The views of a scene show one set of named points, each view turned or mirrored, shifted and resized as a whole, with a little noise and some points left out.
(in the rows, 128 means zero)

Scene 1
View 1
q_616: [143 134 104  87 117 123 105 133 136 136 167 136 107 166 137  88 121 145
 130 113 134 111 128 126 132 114 133 132 128 120 132 118 120 139 132 126
 123 135 123 105 123 129 168 104 114 123]
q_328: [114 121 135 122  98 112 120 127 122 130 138 120 117 145 132 113 126 147
 129 131 124 126 129 134 140 137 125 139 133 139 129 120 119 142 126 125
 114 157 132 130 123 144 135 133 132 133]
q_52: [128 132 148 111 113 125 102 132 138 128 140 115 122 152 131 118 113 153
 110 132 143 110 124 155 133 113 152 124 131 137 124 105 102 140 113 119
 121 155 136 109 144 116 148 115 106 135]
q_108: [138 140 130 121 107 115 110 122 119 135 151 126 120 149 124 100 134 139
 120 124 136 129 124 136 135 115 139 146 146 134 128 103 108 134 102 124
 131 128 139 124 147 122 150 110 109 123]
q_117: [115 118 114 107 102 112 118 130 128 136 152 128 110 150 138 102 124 147
 139 123 122 118 131 122 137 139 118 136 127 130 131 129 132 144 144 126
 111 158 123 123 106 153 143 130 137 129]
q_141: [105 116 153 127 100 117 116 127 129 131 130 111 121 141 130 126 118 152
 125 139 131 120 129 148 140 133 133 125 125 141 126 120 117 143 127 121
 108 172 129 121 129 143 129 136 133 139]
q_411: [103 113 132 123 115 117 118 128 133 146 160 127 101 148 125 110 123 135
 150 119 140 123 140 135 138 120 126 125 102 127 131 123 134 141 144 118
 118 147 108 115 124 149 148 123 142 122]
q_682: [117 123 120 111 109 117 114 128 128 141 154 128 110 150 131 102 127 144
 138 121 129 121 130 130 138 126 126 135 124 133 131 124 130 139 134 126
 114 147 122 119 121 141 149 120 132 127]
q_745: [118 117 153 121 124 114 117 151 169 130 149 130 106 160 144 118 106 130
 142 133 187 114 155 154 126 101 158  90  94 105 120  92  86 144 125 110
 149 149 112  84 146 134 171 108 103 111]
q_874: [112 115 121 114 104 106 125 136 139 135 153 134 105 153 142 104 122 137
 152 124 139 121 145 125 133 134 122 125 114 118 129 124 124 149 146 122
 126 152 115 117 110 156 152 127 134 120]
q_255: [126 128 126 120 120 116 113 132 142 144 172 141 101 157 130  98 128 122
 149 112 163 127 143 135 129  99 141 124 107 112 128 100 113 132 123 116
 145 117 111 104 146 135 170  99 117 104]
q_450: [125 135 135 121 111 122 106 117 119 141 154 122 119 147 118 107 131 143
 123 120 131 126 121 141 139 112 139 144 134 141 130 108 121 130 112 122
 118 134 129 124 145 125 145 114 123 129]
q_185: [118 124 116 113 103 113 119 125 122 137 154 130 111 149 133 100 130 141
 139 122 124 125 132 125 138 131 118 142 127 132 132 124 130 142 134 126
 118 144 125 126 117 147 145 124 134 123]
q_165: [121 136 157 137 104 121 106 114 119 137 136 111 126 141 116 121 129 148
 111 135 135 127 117 155 139 115 146 143 142 148 127 101 107 131  98 120
 119 144 143 129 156 120 131 119 116 135]
q_828: [117 119 131 112 104 110 121 137 136 129 141 125 113 154 141 108 119 145
 134 133 137 118 137 132 134 135 128 125 125 128 127 117 114 146 132 122
 122 160 129 117 118 145 146 130 124 126]
q_343: [134 129 127 108  99 105 118 139 136 121 138 129 118 156 148 102 121 147
 126 133 139 121 136 129 129 134 134 131 142 123 124 109 100 149 119 122
 131 150 143 118 122 135 150 122 108 123]
q_227: [106 111 136 115 116 115 119 137 146 139 155 129 103 154 137 110 116 138
 149 125 151 116 144 140 133 120 131 112 103 121 128 120 122 144 144 117
 124 153 109 105 124 148 154 123 132 122]
q_303: [123 120 108 104  98 104 123 137 130 131 151 134 108 154 146  94 124 143
 143 124 125 122 139 114 133 142 113 135 129 121 131 128 126 151 143 128
 122 152 126 122 100 154 150 129 131 122]
q_442: [110 123 166 136  91 111 116 126 121 121 112 102 134 137 131 132 121 161
 107 150 123 124 121 152 141 144 139 134 149 152 125 112 104 144 109 120
 105 179 153 134 133 134 115 144 123 147]
q_859: [123 125 139 112 103 116 112 134 132 126 136 115 121 152 136 112 117 154
 118 137 132 115 126 143 136 128 139 129 135 137 127 115 107 144 122 123
 114 162 136 117 127 132 142 126 117 137]
q_664: [ 88 103 136 128 108 114 124 130 136 143 149 124 104 143 132 120 120 139
 154 129 134 122 142 136 139 133 118 119  99 129 130 130 139 146 158 119
 110 167 106 118 114 164 139 137 154 128]
View 2
q_442: [138 134 124 103 108 130  99 116 116 185 137 132 170 151 134  95  90  70
 109  88 115 124 111 132 131 139 133 170 144  84 128 125 118  90 133 168
 126 163 135  81 138  80 131 159 127 149]
q_117: [163 139  71 126 113 134 120 117 102 130 137 146 109 122 152 120 153 100
 100 114  98 119  92 142 114 154 138 114 179 107 140 140 103 157 119 155
 112 170 140 130 139  99 111  90 135 113]
q_108: [140 138 129 101 114 129 125 138 133 118 116 139 137 118 159 117 125  84
 116 126  94 133 130 141 137 174 139 142 145 131 103 157 109 142 127 144
 135 122 115 129 101 149 105 144 130  92]
q_682: [149 139  84 124 120 131 119 122 113 123 135 150 117 121 153 113 154  98
 115 111 100 129 103 144 123 160 133 117 175 120 137 150 103 161 116 147
 123 151 134 139 128 118 109 105 131 108]
q_227: [157 134  67 137 121 135 125 149 135 122 128 141 139 124 121 109 161 112
 145  94 108 128 102 155 129 148 118  84 180 122 161 125 122 171 123 127
 119 143 126 154 137 109 132 103 129 130]
q_165: [122 138 140  99 122 126 112 126 133 149 125 133 164 137 153  95 107  71
 131 105 109 142 131 136 141 157 130 163 139 122 119 153 117 118 118 148
 144 127 120 113 108 133 121 174 120 127]
q_185: [158 137  83 119 113 129 123 117 110 121 140 144 107 117 161 125 155  99
 104 118 100 122  98 143 121 157 140 122 169 117 135 152 104 158 119 145
 119 160 131 137 127 114 110 102 128 107]
q_141: [146 134  94 117 110 134 109 122 118 166 146 139 154 144 131  99 116  85
 117  86 115 120 103 139 125 139 127 139 159  93 145 125 118 115 125 156
 122 167 134 107 145  82 135 133 125 149]
q_255: [149 135  91 127 119 131 143 158 155  92 121 139 124 110 145 121 167 114
 150 117  98 133 123 161 137 173 121  88 163 148 137 148 125 183 121 107
 131 115 108 171 106 152 126 122 120 106]
q_859: [144 137 105 111 120 133 109 144 117 144 117 147 150 133 124 103 118  84
 115 101 105 132 113 137 128 150 132 132 166 106 128 126 109 131 133 165
 122 147 133 109 128 101 112 124 140 122]
q_745: [165 130  92 134 118 145 138 210 182 107  96 141 180 122  78 113 142 121
 178  91 105 135 134 167 145 164  97  69 167 135 146  93 149 170 156 108
 120 103  96 160 117 126 147 131 134 128]
q_828: [166 132  82 121 113 136 123 144 123 135 129 145 136 125 128 119 138 100
 116 106 102 119 104 147 124 149 128 115 171 102 137 124 117 145 135 151
 114 155 124 127 135 102 123 108 138 120]
q_343: [171 131 104 110 105 139 125 161 131 127 110 143 141 118 129 135 122 100
 109 122  95 121 115 143 126 163 135 130 158 105 111 122 119 138 150 155
 112 144 114 117 121 106 110 115 150  95]
q_52: [132 142 123 107 130 134 105 163 132 131  98 149 170 133 110  89 112  82
 139 102 105 145 130 137 143 154 126 128 164 120 122 130 114 136 135 159
 132 123 127 116 112 120 110 145 139 115]
q_616: [154 141  92 118 128 132 122 155 118  90  97 157 118 110 133 113 153 103
 120 127  86 139 115 141 130 173 139 102 189 134 121 142  97 181 126 156
 121 132 127 148 109 136  85  91 149  76]
q_303: [178 132  69 127 104 137 128 130 109 122 138 149  99 115 151 141 156 109
  91 125  95 110  91 146 116 156 141 113 179 101 130 136 107 158 131 154
 105 171 126 134 140 102 110  81 143  99]
q_874: [172 130  61 135 107 138 130 137 126 122 139 140 112 117 139 131 164 114
 118 110 103 116  93 157 118 153 125  93 174 110 146 130 121 167 131 133
 111 162 123 150 139 103 127  88 132 119]
q_328: [151 134  94 114 107 130 117 116 115 147 144 138 133 130 152 116 131  90
 106 103 108 121 103 141 127 148 135 139 161 101 133 142 112 133 123 153
 122 163 133 116 134 100 125 125 127 126]
q_664: [154 136  48 143 116 134 122 111 115 145 162 140 121 130 140 106 168 111
 133  87 113 117  84 156 118 135 118  94 182 109 180 136 119 165 109 127
 118 172 141 147 154  85 141  97 116 155]
q_450: [131 138 119 108 125 125 117 123 124 127 124 141 137 126 160  99 136  84
 121 114  99 141 124 137 135 165 134 138 157 133 123 161 105 148 112 145
 136 130 127 134 109 142 109 141 122 109]
View 3
q_108: [ 99 138  99 156 117 133  98 101  99 123  97 146 106  96 132 128 113 107
  95 118 136 121 106 129 135 129 121 128  91 112 101 101 130 152 140 119
 116 128 130 110 148 116 141 161 142 154]
q_165: [108 143 132 169 129 145 100 132  89 121 102 134 104 101 102 143 111 105
 107 111 155 114 107 158 124 104 123 134  97 121 104 117 120 142 134 116
  99 147 146 103 124 111 153 135 145 153]
q_828: [113 150 112  91 121 123 107 125 132 119 102 126 127 109 115 149 114 112
 114 160 140 131 105 117 105 163 147 132 101 113 114 124 145 146 109 136
  99 123 116 106 149 127 122 133 130 127]
q_343: [ 93 150 118  99 104 123  89 115 118 130 112 134 111 109 134 132 111 103
 104 154 146 134  95 114 136 153 150 137  92 105 105 113 143 162 114 134
 103 112 113 105 156 122 131 146 134 148]
q_328: [121 149 113 114 118 124 113 125 122 121 101 124 118 106 104 164 120 109
 134 141 134 120 109 134 111 152 137 140 114 122 117 122 136 157 112 145
 100 143 134 117 138 120 133 135 134 130]
q_664: [152 147 106  90 137 128 136 136 158 102  76 109 156 107  86 172 120 128
 133 169 118 122 126 111  64 183 135 127 121 128 126 140 148 126 105 138
 100 125 116 107 138 142 106 125 121  90]
q_874: [126 143  97  83 119 122 117 117 147 114  85 124 145 105 114 152 117 119
 113 168 118 127 114  96  97 185 145 127 108 113 119 124 151 145 113 139
 110 103 106 111 154 137 109 147 126 110]
q_117: [119 149  82  95 114 116 118 110 140 116  97 127 127 109 123 164 124 116
 135 158 122 126 115 113  95 183 139 135 112 121 124 119 155 158 113 150
 102 135 124 125 162 132 121 137 131 121]
q_52: [ 94 156 133 139 129 147  93 138 103 121 116 140 103 110 119 128 106 107
  88 132 175 125 101 145 109 107 139 132  73 116  98 130 138 130 126 111
  81 133 124  90 146 124 147 118 143 163]
q_442: [114 158 158 122 126 125 106 160 100 128 122 123  98 114  82 165 113 102
 142 134 167 119  93 171 123 116 148 148 116 125 119 139 121 158  97 142
  74 167 149 104 113 103 146 108 140 147]
q_682: [119 145  80 118 122 127 114 106 131 113  90 130 126 102 123 154 120 115
 119 148 124 122 117 119  93 168 129 129 103 119 113 114 150 144 126 135
 107 132 124 121 159 131 126 145 134 124]
q_303: [113 148  80  81 107 110 113 101 141 120  97 128 130 108 131 156 123 113
 132 167 118 126 108  99 112 193 145 135 114 114 120 112 159 165 111 154
 108 120 115 125 164 126 119 152 128 119]
q_411: [141 137  91 114 132 135 126 119 145 107  72 120 151 100 104 156 118 126
 108 153 115 119 129 109  76 171 126 118 106 123 115 126 147 126 125 127
 112 114 114 107 149 142 114 139 127 107]
q_859: [104 155 117 111 119 131 102 130 116 121 116 131 108 112 119 149 109 111
 116 147 158 125 101 135 106 140 146 137  93 116 110 130 142 145 112 133
  85 138 126 106 149 125 136 122 137 145]
q_255: [114 130  94 139 127 149 101  98 130 112  67 137 150  91 131 112 112 124
  57 139 117 120 124  89 107 155 117 107  77 104  92 107 145 120 149  98
 136  77  92  93 159 145 118 168 128 128]
q_227: [130 147 104  97 133 139 114 126 147 107  80 121 149 106 106 144 114 124
  96 165 129 126 121 101  78 169 138 120  95 116 109 132 151 122 118 121
 103 102  99  96 154 145 113 131 125 113]
q_185: [123 141  79 116 118 119 117 102 132 116  91 129 128 104 124 157 123 116
 129 147 117 120 115 113 103 174 128 129 112 117 119 111 150 156 122 143
 112 127 125 124 158 128 125 152 133 122]
q_616: [ 89 145  61 116 115 133 101  85 128 117  97 147 119 103 160 127 113 117
  89 149 129 125 116 102  93 168 128 122  76 107 102 106 163 138 137 125
 108 112 109 116 187 141 128 147 142 147]
View 4
q_303: [112 140 136 149  97 130 128 134 123 115 103 160  94 141 130  96 104 158
  98 164 134 143 149 135 126  99 117 154  59 135 145 113 131 159 116  94
  94  83 129 142 147 105 136 129 120 123]
q_165: [148 117 107 101 139 189 100 163 143  68 173 116 170 101 119 106 103 123
 142 173 171 178 145  76  63 176 155 163 148 136  86 130 113 117  81 133
 145 159 131 162 161 147 142 116 152  67]
q_682: [129 135 129 142 112 153 131 144 124 117 127 136 120 132 122 106 114 138
 112 175 151 165 128 111 110 116 106 165  90 129 120 116 121 137 106 116
 118 103 121 137 153  94 142 117 126 125]
q_745: [112  48 104  89  80 129 158 141  85 122 119 165  76  83 144 133 148 137
 234 171 197 171 129  92  67 204 135 191 129 150 124 151 192  89  99  50
 128 107 111 142 213  37 132 140  47  63]
q_450: [146 140 118 121 146 187 127 147 123  84 161 120 154 120 110 117 115 118
 130 187 173 187 127  93  80 142 131 167 128 136 102 134 116 130  99 131
 134 118 128 155 151 111 141 123 136  92]
q_411: [121  92 149 138  93 131 146 145 136 127 116 134 119 117 129 114 135 123
 124 181 157 166 101 112 121 120  92 177  85 119 110 123 128 108 112 122
 123 119 117 127 159  67 141 113 104 139]
q_859: [144 124 109 123 103 162  96 154 120 118 132 148 124 121 132 100  93 157
 142 148 153 151 160  93  79 156 139 164 114 135 119 102 125 139  87 107
 124 132 121 149 177 129 145 112 150  83]
q_828: [115 109 125 131  77 131 120 146 121 125 105 163  95 121 142  96 108 160
 136 150 144 142 156 111 110 135 122 164  81 130 133 110 136 138 100  91
 104 111 124 143 171 110 138 120 115 107]
q_185: [119 137 134 141 113 149 127 139 131 105 122 138 121 136 119 102 111 140
 100 177 144 162 130 122 116 106 110 161  79 131 122 118 116 141 109 115
 110  99 126 138 145 109 139 121 126 126]
q_141: [135  93 128 123  81 145  87 165 151 128 132 140 137 102 146  93  99 143
 132 140 140 141 146  84 102 158 131 165 107 114 100 101 114 114  86 124
 128 170 116 145 177 134 148  97 152 101]
q_328: [127 120 131 131 106 148 101 153 149 100 128 141 135 120 136  95 101 137
 111 156 141 147 151 107 110 134 132 158  94 126 114 107 110 137  97 120
 115 137 129 148 158 138 138 114 144 105]
q_227: [122  84 136 131  78 127 141 144 120 143 113 153  95 111 138 117 133 139
 155 169 162 163 114 108 108 143  99 183  90 126 122 122 148 109 104  98
 118 116 112 129 184  58 142 120  91 120]
q_255: [110 102 120 114 131 154 185 126  93  80 138 138 109 110 113 140 152 113
 167 214 193 197 104 119  86 144 117 177 119 149 122 165 160 110 114  86
 125  71 125 141 160  40 127 149  59  97]
q_52: [159 119  95 109 116 184 103 153 106 113 148 142 127 110 126 111 100 153
 179 160 178 174 154  72  55 186 143 179 144 144 111 119 141 127  82 104
 138 132 115 156 189 113 148 120 138  61]
q_442: [145  97 111 110  91 158  49 177 163  96 146 139 156 101 152  79  74 146
 127 126 136 132 182  76  87 178 162 150 125 119  94  95 103 121  74 125
 132 195 128 161 177 191 145 100 185  69]
q_664: [111  75 162 141  62 108 128 154 154 155 104 144 110 112 148 102 127 132
 115 158 134 146 106 114 140 116  84 175  69 102 110 100 119 100 108 125
 117 146 112 116 169  77 140  99 112 153]
q_117: [122 135 137 152  94 139 119 142 130 129 109 152 110 137 130  96 106 151
  99 162 138 149 140 121 127 104 105 162  69 125 129 101 120 148 110 116
 107 104 123 134 154 108 143 111 134 131]
q_343: [118 128 105 118 108 153 112 142 108  85 126 161  99 118 129 100  98 160
 145 161 156 149 178 116  85 151 155 153 101 151 137 122 139 154 101  76
 107  99 134 159 164 127 131 137 123  72]
View 5
q_303: [125 147 105 117 139 139 126 149 123 133 117 117 162 120 129 143 140 122
 143 123 129 121 116 155 113 142 106 123 131 144  95 144 138 138 144 142
 116 114 117 139 151 114 118 138 138 100]
q_682: [118 143 105 126 138 137 112 143 120 134 113 123 148 127 119 129 138 137
 140 125 120 130 120 157 109 140 114 119 135 134 116 130 147 137 139 133
 122 111 122 134 130 108 135 134 128 115]
q_828: [128 125 111 124 135 138 119 133 122 125 114 117 150 123 116 136 135 128
 153 128 126 139 109 159 103 138 120 128 143 127 110 134 144 133 137 127
 128 114 125 127 134 114 126 137 140 100]
q_411: [117 140  91 132 145 133 101 142 122 134 108 123 132 128 115 120 127 137
 135 132 122 131 116 160 111 146 117 115 136 131 112 127 148 134 143 129
 120 109 116 127 117 103 143 133 116 133]
q_664: [122 147  84 128 137 135 103 145 128 132 109 130 134 122 105 130 117 130
 135 130 120 129 117 155  90 149 109 104 142 126 107 134 142 141 146 140
 113 104 109 136 110 121 144 128 116 121]
q_52: [120 106 141 129 133 138 119 116 107 123 116 118 154 138 108 120 153 148
 167 129 115 162 109 171 105 124 136 142 158 113 145 119 161 124 122 104
 153 119 146 122 130  98 138 142 145 103]
q_227: [132 130  90 130 142 130 113 136 121 129 111 119 134 129 105 124 129 126
 148 139 128 138 103 175 101 150 115 121 150 126 112 129 149 125 145 121
 131 114 114 126 118 108 145 133 125 126]
q_165: [103 100 152 137 135 146  97 112 110 125 115 119 147 132 123 112 150 164
 154 114 106 160 124 142 120 111 149 139 133 107 152 121 151 138 111 105
 145 108 155 110 124  91 127 136 141 105]
q_874: [130 136  89 127 143 134 117 144 124 130 111 115 144 124 117 134 130 120
 145 132 133 127 106 163 109 148 111 121 136 137  96 140 140 132 146 132
 121 113 113 129 133 115 129 134 129 116]
q_117: [118 150 109 117 134 139 117 147 122 135 116 124 158 121 123 137 135 131
 141 122 122 127 122 148 104 139 109 117 135 134 109 135 143 142 140 143
 117 110 120 142 139 115 127 135 134  99]
q_745: [154  88  84 141 154 122 124 116 112 119 107 100 124 141  96 116 141 119
 172 158 142 157  72 207 111 153 132 148 164 124 115 122 154 100 141  85
 159 129 124 100 115  96 148 141 133 143]
q_616: [116 150 116 116 142 135 137 150 105 143 119 113 167 140 124 124 167 140
 150 134 127 136 108 184 123 139 108 140 146 151 119 122 161 121 142 123
 136 125 131 140 159  84 141 146 134 120]
q_859: [122 119 135 122 129 140 116 125 114 123 116 122 157 127 114 132 142 139
 159 123 116 151 116 156  99 125 127 133 150 115 130 126 148 135 123 121
 138 114 138 129 134 112 127 138 145  89]
q_108: [108 113 140 134 145 144 117 127 104 135 118 109 158 139 137 116 164 157
 150 121 118 144 120 158 139 120 137 149 126 133 133 124 150 129 122 108
 140 119 148 113 150  78 121 145 141 115]
q_442: [119  97 154 129 119 146  97 108 124 112 117 130 154 116 115 132 127 145
 161 106 106 163 128 126  87 108 146 128 141  86 144 133 141 148 109 121
 135 105 149 116 120 132 113 132 155  67]
q_343: [134 114 127 124 140 137 131 128 115 124 117 109 164 125 126 136 150 128
 163 126 131 143 104 166 116 132 125 143 138 130 112 136 143 127 132 117
 138 123 137 120 152 106 115 141 154  93]
q_141: [120 116 125 129 127 139  99 121 123 120 114 129 141 122 108 131 125 141
 153 118 111 150 120 141  90 128 129 118 146 103 131 130 145 142 124 127
 131 104 134 123 113 124 129 129 139  91]
q_328: [115 126 127 126 133 143 107 132 120 126 116 123 152 120 122 131 135 140
 147 116 115 139 124 140 106 124 126 123 132 118 120 136 140 144 127 130
 123 107 132 125 132 115 120 134 140  93]
q_450: [101 125 136 132 140 144 107 130 109 136 115 119 152 137 128 112 154 160
 144 121 112 143 124 154 125 121 134 135 128 127 140 121 153 136 126 113
 134 111 141 121 134  84 135 139 131 118]
View 6
q_450: [125  98 148 132 126 114 127 145 126 148 114 116 139 118 126 120 130 146
 155 150 137 119 164 126 137 144 110 130 148 142 138 134 113 144 121 108
 113 135  97 119 127 159 126 109 130 121]
q_616: [137 107 166 104 107 118 118 112 106 158 152 134 169 130 118 118 122 154
 167 144 139 123 150 128 164 113 125 160 124 113 119 137 123 138 140  95
 123 150  75 128 121 169 135  86 142 132]
q_303: [139 129 144  87 112 120 141 119 128 140 174 141 152 138 143 134 113 111
 140 124 136 122 140 130 149 102 153 149 137  96 121 108 134 171 154 111
 121 149 105 144 118 133 148  89 146 123]
q_117: [133 121 137 110 113 113 144 124 131 140 159 122 147 137 144 134 123 108
 141 123 145 118 147 132 152 111 148 146 145 106 133 110 135 168 149 116
 126 153 104 138 125 133 138  97 136 121]
q_828: [132 128 154  99 122 123 124 135 135 137 146 126 139 141 147 128 127 127
 134 147 141 124 135 133 136 119 125 150 132 114 129 115 129 170 148 113
 130 149 112 139 128 138 148 113 129 111]
q_343: [139 130 169  80 106 128 114 145 127 140 150 134 136 136 146 125 137 142
 135 148 142 129 138 120 130 117 112 146 130 139 119 136 139 155 142  98
 131 135 109 144 124 156 154 110 130 118]
q_874: [130 129 145  96 128 121 127 123 130 140 157 145 150 138 139 130 105 122
 138 137 131 120 135 138 144 113 147 146 127  85 124 104 118 176 148 115
 119 151 112 137 121 133 144  96 146 115]
q_227: [117 124 153 110 140 126 118 123 135 136 138 137 144 137 136 125 110 134
 138 156 132 123 130 146 142 125 126 148 119  85 127 100 105 182 146 121
 123 161 113 130 130 133 146 112 137 105]
q_682: [129 110 141 118 120 112 134 126 124 144 144 124 152 128 132 129 119 123
 149 137 139 115 153 131 151 122 136 144 141 110 131 116 120 160 141 112
 119 150  99 126 125 142 135  98 139 121]
q_745: [113 136 193  81 152 145  70 131 124 140 125 165 150 137 122 109 100 196
 140 203 117 135 107 148 131 129  86 162  74  84 107 121  86 177 132 109
 122 155 120 125 128 161 163 118 142 109]
q_108: [131 103 157 114 116 120 117 153 120 150 121 125 137 117 130 119 130 153
 151 155 133 121 165 116 132 141 106 129 142 156 129 148 122 133 120  97
 111 121  99 123 122 169 131 102 135 125]
q_328: [132 119 140 115 121 118 138 145 140 133 136 113 130 134 147 129 135 115
 134 138 145 115 149 126 130 132 128 135 152 131 136 116 131 169 141 117
 125 141 118 136 126 134 141 117 128 112]
q_255: [118 110 165 100 139 128 100 130 109 152 134 164 165 117 110 112  87 176
 155 169 112 122 149 135 144 136 119 141 105  96 112 129  87 149 120  99
  98 131 102 115 118 168 136  83 158 130]
q_165: [123 102 155 139 130 119 120 165 138 140  91 101 118 122 137 117 145 148
 144 166 145 122 159 121 118 159  88 124 152 163 145 140 118 149 118 108
 119 128 114 120 134 156 134 133 116 110]
q_442: [132 124 149 128 123 121 134 170 160 127 106  87  97 144 165 131 168 116
 124 153 163 125 140 126 108 144  95 132 163 160 148 121 142 174 144 120
 142 141 129 144 136 131 149 158 100  91]
q_141: [122 122 149 127 134 119 130 145 147 130 118 103 120 141 151 129 145 119
 129 150 150 123 138 138 128 137 114 143 145 123 142 109 126 180 146 125
 136 158 121 135 134 128 148 135 117  96]
q_185: [131 114 139 112 117 114 143 130 127 144 149 127 147 127 135 132 118 115
 145 127 136 116 156 129 147 121 144 137 149 114 132 116 126 161 139 110
 116 143 103 134 121 140 134  94 139 122]
q_859: [133 118 163 115 117 121 124 139 135 139 127 108 127 141 144 125 148 135
 142 152 155 126 139 129 136 127 108 150 139 132 133 127 132 161 144 111
 137 150 105 138 130 146 147 124 117 106]
q_664: [114 127 131 123 144 119 141 120 147 133 143 131 143 140 141 134 104 107
 132 139 134 115 135 152 145 122 150 145 133  69 136  81 108 198 152 133
 120 169 120 131 128 112 142 110 138 105]
q_411: [117 115 139 121 143 117 133 120 132 140 138 137 150 128 128 128  99 125
 143 145 125 115 144 146 146 127 142 144 129  81 132  97 102 176 139 124
 111 157 110 121 126 132 136 100 144 117]

Which points are out of place in each view (at most two, in the order of its rows)? Write - if all are in place.
view 1: -
view 2: q_141, q_255
view 3: q_52
view 4: q_828
view 5: q_682, q_664
view 6: q_303, q_227
